Each row is a point on a tangle of strands that fork, close into loops and nearly touch. The rows are in no order.
In the rows, zero is written as 128.
Points whose rows are less than 116 apart are linked; no others are. Some points are linked to none.
q700: [150 182 102 108 111 111 161 142 138 103 111  87 101 183  70 139 131 130
 130 186 113 146 151 132 171]
q817: [165 110 124 134 130  73 133 151 118 166 171 124 116 120 104 120  62 164
 104  71 175 142 123 157  86]
q457: [115 130 113  89 143 124 110 131  77 203 133 104 132 140 184 105 123 156
 144 120 168 121 112 155 157]
q268: [ 75 172  85 153 128 120 147 103  94 152 127 146 147  95 112 137 141 141
 113 121 106 111 111 113 100]
q83: [ 82 138 139  79  87  96 149 116  77 150 123 115 139  71 126 134 122 101
 183 118 146  48 135 117 134]
q656: [131 149 107 135 106 104 189  99 139 116  88  97 103 175 133 129  88 179
 117 131 177 149 155 166 121]
q624: [133 169 139 117 100 115 155 145 114 101 116 110  97 137 102 135 117 106
 174 173 128 113 149 135 139]
q585: [112 144  89 101 124 129 120  86 130 132 154 102 113 146 149 150 135 143
 129 126 112 136 152 150 126]
q65: [134 134 169  77  92 119 143 161 141 131 154  96  90 169 147 142 104 101
 148 171 106 129 198 148 176]
q386: [102 120 129  46 122 133 130 139  82 181 161  95 146 102 144  88 109 151
 122 139 148 100 132 142 134]
q534: [146 176 134 132  80 153 137 108 192  85  91 145 102 179 149  99 142 115
 119 132 122 135 160 134 106]
q223: [145  99 128 135 104  53 131 135 132 130 185 138 115 129 119 149 106 165
 137  80 140 147 131 129  73]
q822: [162  77 171 119 107 105 130 154 131  88 122 147 113 106 104 139 110 132
 125 115 109 104 186 121 125]
q19: [200 156 143 170 120  89 115 148  96 149 137 113 114 108  83 151 110 180
  94 109 124 154  85 125 126]
q106: [ 64 162 160  63  90 146 158 131 102 185 105 108 145  66 147 116 106 135
 158 109 147  88 140 124 151]
q890: [131  98 146 124 113 162 172 130 188  83  70 149 127 129 143 126 131 141
  84 131  76 170 186 144 128]
q928: [109 143 192 106  80 130 115  90 138 126 104 176 122 108 151 137 130 126
 157  63 118  99 164 112 125]
q725: [ 96 122 168  97  62 144 190 123 190 100  90 154 143  99 129 100  85 125
 130  96 135 128 174 128  94]
q421: [122 106 125 112 100  77 161 115 125 129 145 123 117 123 125 151  91 135
 166 110 160 107 160 127  83]
q956: [167  57  92 154 176 116 117 133 145  92 189  95 130 171 144 128 120  85
 101 104 119 134 144 105  94]
q71: [122 113  71 135 168 165 113 117 157 103 133 129 134 173 148  84 176  91
  97 140 115 129  85 143 127]
q40: [137  98 193 137 138 123 140 149 119 129 122 178 125  74 101 149 104 113
 181 132 168 105 120 124 120]
q105: [170 112 179 106  80 109 135 166 172 109 146 131  94 179 145 138 112 137
 145 126  95 150 207 130 162]
q747: [110 191 123  89  66 116 119 142 144 132 158  90 115 115 110 177 144 130
 100 124  40 145 150  86 113]
q879: [115 160 104 157 145 128 176  73 136 124  67  98 134 119 131 147  81 204
 103 130 149 131 148 156 148]
q744: [150 152  66  88 112 102 150 134 126 103 136  71  95 194  78 125 114 174
 130 170 114 117 150 146 111]
q551: [133  88  96 112 142 174  97 131 175 108 140 135  96 172 170  57 157  92
 115 140 105 114 121 127  98]
q389: [ 78 159 136  54  82 140 146 146 104 197 122  95 158  80 113 107 104 170
  99 131 116 106 145 145 136]
q554: [117 136 102  93 151  79 118 145  76 100 128  94 128 171 103 133 136 118
 158 191 177  98 128 143 175]
q217: [140 111 100 100 120 147 114 130 153  89 131 131  78 180 153  73 150  93
 146 134 146  67 154 127  95]
q672: [ 97  95 118  98 111  97 168 124  89 139 139 111 127  88 117 113  75 125
 151 119 151  58 160 131 116]
q704: [139  89 114 124 142 156 158 213 166 127 157  84 145 124 118 119 120  61
  84 158 103 171 100 102 120]
q609: [147 145 141 122 112 142 100 109 105 105  88 163 106 110 110 108 154 118
 138 138 108  73 115 105 114]
q851: [169  67 166 126  94  73 136 144 109 126 150 149 125  60  67 156 114 169
 115 102 118 116 155 127  98]
q425: [100 125 117 155  81 135 138  97 168  71 131 145 118 144 142 138 163  91
 126  91  75 133 163  95  69]
q7: [175 158 163 166 103  88 123 126 194  48 107 123 116 184 121 155 174 150
 108 131  81 175 175 113 152]
q481: [155 124 175 142  78 136 100 134 121 139 139 150 144  42  90 147 134 131
 106  72  80 109 105  84  74]
q461: [175 150 111 160 116 108 103  95  96 123 127 121 115 128  78 143 126 146
  98 103  98 124 103 114 108]
q143: [114 131  92 136 158 144 135 110 107 115  91 117 132 140  92 126 123 141
  99 165 128 155 124 138 152]
q507: [123 142 132  65 122 133  81 109 109 147 143 109  89 171 165  76 132 151
 128 138 131  79 148 153 165]
q520: [102 178 153  92  51 141 171 150 172 137 102 155 129 108  96  79 105 105
 148  74 125  96 154 129  87]
q873: [150 108  85 102 109  87 133 150 121 115 173  78  93 148  84 146  95 147
 113 140  93 118 172 132 113]
q346: [122  96 123 116 153 189 131 210 154 149 139 114 153  92 134  94 113 101
  96 148 110 191  77 132 132]
q715: [146 121 122 177 112 105 108 102 102 125 135 134 138  80  94 142 158 136
 106  80  75 129 100  78  78]
q858: [123  84 155 177 125 139 116 130 135  91 137 178 128 110 146 156 141  73
 177 128 118 116 139  99  82]
q237: [ 68 140 137 117 112 136 146 127 119 139 120 158 136  84 139 171 137  83
 173 154 130 120 106  99  95]
q911: [118 127  70 137 170 123  86 125 115 152 157 121 170 169 152 109 189 102
 117 134 169 160  51 138 196]
q151: [155 147 100 154 161 101  85 102 129 137 160 123 122 178 138 146 187  82
 126 132 101 181  80 120 167]
q649: [116 114 143 143 183 172 111 147 114 184 100 132 160  93 145 103 102 144
  98 126 111 170  90 176 148]
q477: [185 151 173 107 129 137  86 152 118  86  84 143  92 138  79 120 145 117
 120 156  88 117 136 103 178]
q516: [115  96  93  84 136 139  67 116  95 119 183 133 150 142 187  83 191 117
 111 142 135  76  85 120 140]
q195: [123 161 123  94  85  95 108 125 114 126 131 100 108 141 140 174 134 140
 126 134  69 135 163 123 149]
q406: [198 126  98 191 157 114 129 183 178 104 168  66 121 201  96 140 142  79
 112 134 118 163 121  76 129]
q682: [125 133 161 144 176 124 116  92 107 133 111 162  92 141 156 139 131 130
 173 129 192  98 121 141 145]
q589: [ 90 124  92  95 169 104 146 129  56 137 142  86 151 127 129 131 139 124
 147 169 164 107  96 147 150]
q102: [109  96 135 163 143 142 124 144 160 116 147 151 128 130 157 136 137  44
 144 141 117 159 107 109 112]
q972: [ 92 129  40 126 141 144 157  86  90  98  93  97 165 116  96 130 130 161
  83 151  94 119 136 140 131]
q939: [198  92 120 144 172 122  94 158 150 132 169  86  89 172 155 111 106 111
  87 101 139 142 122 120 114]
q652: [171 129 126 166 160 103  90 148 148 117 173  81 112 206 133 150 168  71
 118 114 122 168  98  81 158]
q361: [100 148 162 153 143 164 144 108 132 193  83 161 157  79 128 145  88 135
 182 110 198  69 114 131 148]
q566: [179 104 191 195 129 118  98 118 181 101 122 158 112 129  97 106 169 180
  99  76 111 167 115 101  85]
q976: [106 168 125 134 179 120 137 107 110 178  91 124 145 135 166 145 117 144
 142 154 183 162 111 154 189]
q886: [104 134 145  99 119 159 154 113 114 137  65 145 133  98 123 114 115 148
 130 145 111 108 147 143 150]
q25: [116 190 162 147 131 165 156 112 154 209  82 153 138 135 154  86  72 174
 108 116 185 149 121 183 138]
q788: [181 110 154 168 143 108 136 155 139 147 115 150 139  96  67 114  98 184
  85 102 131 152 104 138  97]
q387: [ 95 133 137 179 139 174 125  91 136 158  96 168 157  53  99 157  97 166
 172  91 204  72 125 121  99]
q397: [183  78 105 132 137 126 117 159 135 167 193 111 108 138 128  93  78 128
 100  77 140 164 104 139  93]
q127: [101 207 110 147 109 142 136 124 121 181 123 120 144 121 117 101 144 143
 115 107 125 126  79 114  84]
q627: [146 166  98 104 132 110 105 138 100  99 155  96  98 174  96  93 194 128
 141 139 115  68  69  95 104]
q598: [165 125 168 131  86 106 139 129 192 117 141 127  91 206 160 127  98 148
 106 108 145 168 195 166 135]
q574: [109 122 166 127  99 160 184 119 174 103  82 163 118 118 154 135  98 129
 133 136 136 164 171 151 120]
q573: [ 44 165  96 108 139 111 147 109  63 158 153  88 196 100 159 141 130 138
 156 165 155 135  93 137 152]
q785: [123 114 122 117 185 128 148 137 105 147 118 115 119 145 153 132 103 126
 163 179 196 151 121 152 183]
q645: [129 112  81 126 164 155 173 121 125  87  79 131 120 124  95 103 112 137
 119 206 154 117 127 155 166]
q117: [118 143 100 122 161 139 121 131 153 122 131 120 137 160 124 105 135 118
 104 159 111 183  92 152 159]
q745: [161 115  95 164 155 165 152 205 188 113 162 102 128 172 119 107 141  57
 117 142 127 172  96  76 118]
q730: [150  88 190 116 120 109 160 146 113  95  96 156 105  89  94 155  98 137
 165 157 151 103 168 127 152]
q653: [156 139 112 118  93 115 171 122 189 109 136 105  87 184 133 109 100 164
 117 102 143 147 171 161  99]
q782: [190  68 134 159 146 101 143 134 102 106 150 124 135  75  65 142 110 178
  93 119 105 144 133 134 100]
q620: [ 87 134 134 119 150 148 120  88  78 158 100 130 160  64 157 113 123 140
 167 121 150  56 114 137 129]
q843: [179 142 158 190 120  90 109 125 166  85 109 142 122 152  85 149 163 153
  96 101  82 172 121 101 128]
q798: [154 154 201 110  88 135 105 161 132 118  93 165 113 106 103 161 146 103
 146 129  94 121 150  95 163]
q133: [ 98 126 141 185 169 131 104 102 119 113 130 178 135 134 122 192 155  73
 178 139 124 154 112 130 153]
q148: [169  74  95 152 145 155 109 157 150  89 203  49 120 164 138 119 140  73
  88 121 101 118 156  49  75]
q414: [112 146 132 163 147 141 165 112 126 187  94 145 138 109 145 103  88 165
  99 122 151 123 121 166 115]
q282: [123 132  97  57 116 135  76 109 105 104 177  91 118 141 186  79 166 178
 116 146 126  73 114 141 144]
q592: [108 136 135 188 158 142 116  62 127 114 113 177 151 129 132 183 122 136
 167 113 153 160 133 144 151]
q977: [ 74 178  99 135 172 120 116 105  85 159 108  94 191 123 172 128 136 169
 157 154 182 136  85 143 190]
q505: [175  72 201 191 115 122 115 148 163  87 135 164 141  80  96 140 161 145
  84  79  98 151 121  70  87]
q755: [137  96 163 111 178 132 111 126 106 146 111 167 105 140 152 166 116 133
 173 154 172 124 157 142 183]
q81: [123 110 132 188 141  95 133 111 111  91 145 172 151 117 109 199 157  83
 174 131  94 138 132  85 112]
q119: [181 156 161 145 113 139  93 137 161  89 103 125  90 180 117 155 148 125
 117 146  84 144 168 103 184]
q62: [ 89 131 125 132 160 182 133 123 129 169  82 160 171  98 155 101 100 143
 130 131 169 127  97 172 130]
q252: [ 94 151  72 113 125 108 113 108  77 122 163 108 124 146 124 113 174 108
 152 142 149  79  92 108  96]
q949: [ 81 107  91 127 158 156  83  95 117 115 145 151 151 146 162  98 187 101
 142 130 120 120  83 111 135]
q608: [122  92 136 142 157 162 138 168 146 119 116 153 147 101 129 112 100  97
 118 138 117 164 120 140 106]
q597: [139 135 145  72 116 132 112 128 116 136 110 105  85 157 148 111  94 152
 126 167 126 132 179 169 185]
q215: [122 147 141 115 153 153 123 139 157 215 106 150 118 153 162  82 118 135
 119 116 183 144 113 192 159]
q345: [143 144  94 132 161 122  42 119 119 152 182  94 149 171 186 127 180 109
  99 110 119 160  79 114 182]
q176: [142  93 165 158 119 153 134 154 144 111 137 156 167  39  94 158 157 105
  96 103  78 151 117  83  85]
q559: [126 180 136 107  76 147 127 144 163 164 119 140 129 111 116  91 129 105
 124  89 132 111 102 119  69]
q701: [126 117 219 109 115 152 108 137 129 119  93 194 145  58 102 176 127 133
 144 116 109 110 159 107 163]
q558: [ 64 107 122 137 115 114 132 122 100 102 138 146 150 106 142 182 152  63
 165 135  74 141 139 116 117]
q765: [ 92 149 169 167 154 186 148 114 154 156  72 172 161  72 119 150 114 119
 145 148 178 125 101 140 126]
q451: [105 102 169 124 132 110 123 132  92 148 153 143 128  90 156 149 140  99
 182 139 144 117 118 132 131]
q807: [139 123  65  97 141  98 104 155 100 127 195 124 177 165 154 138 177 111
 130 163 176 144  50 123 194]
q452: [134 125 101 114 135 130 117 110 115 167 151 127 117 154 175 106 117 136
 106  98 136 124 128 162 117]
q971: [143 113 116 108 145 102 150 179 105 104 149 100 119 141 110 128 131 109
 144 169 142 128 137 132 132]
q2: [ 92 145 102 162 172 142 111  54 117 117  96 165 122 152 186 156 147 112
 173 126 160 122 124 134 139]
q212: [138 107 117 137 110 137 138  94 148  93 111 155 126 129 145 113 112 159
  90 120  94 137 165 128  96]
q251: [122 130 122 155 114 159 152 115 149 143  85 155 158 102 126 108 113 181
  84  89 112 137 128 155  88]
q196: [109 106  93 102 124 120  76 129  82 130 196  98 121 144 148 124 168 113
 145 127 112  95  99 129 119]
q376: [ 53 139  61 130 117 128 171 111  98 154 111 108 174  80 102 139 103 154
  96 133 105 125 136 141 106]

A fork is a point with three links, a tip a point with one. Leave the first point through the second and follow the links. Name the first fork or tip that comes.
q481 / q176 => q701
q608 / q346 => q807
q143 / q972 => q414
q7 / q843 => q81
q890 / q574 => q143

A piece is all that can be reached along the links. How many separate loops has the piece of each point below (a circle has one, a figure eight two, a Y none), and how many tips (points with one link)?
q672 => loops 0, tips 2
q725 => loops 0, tips 7
q81 => loops 0, tips 3
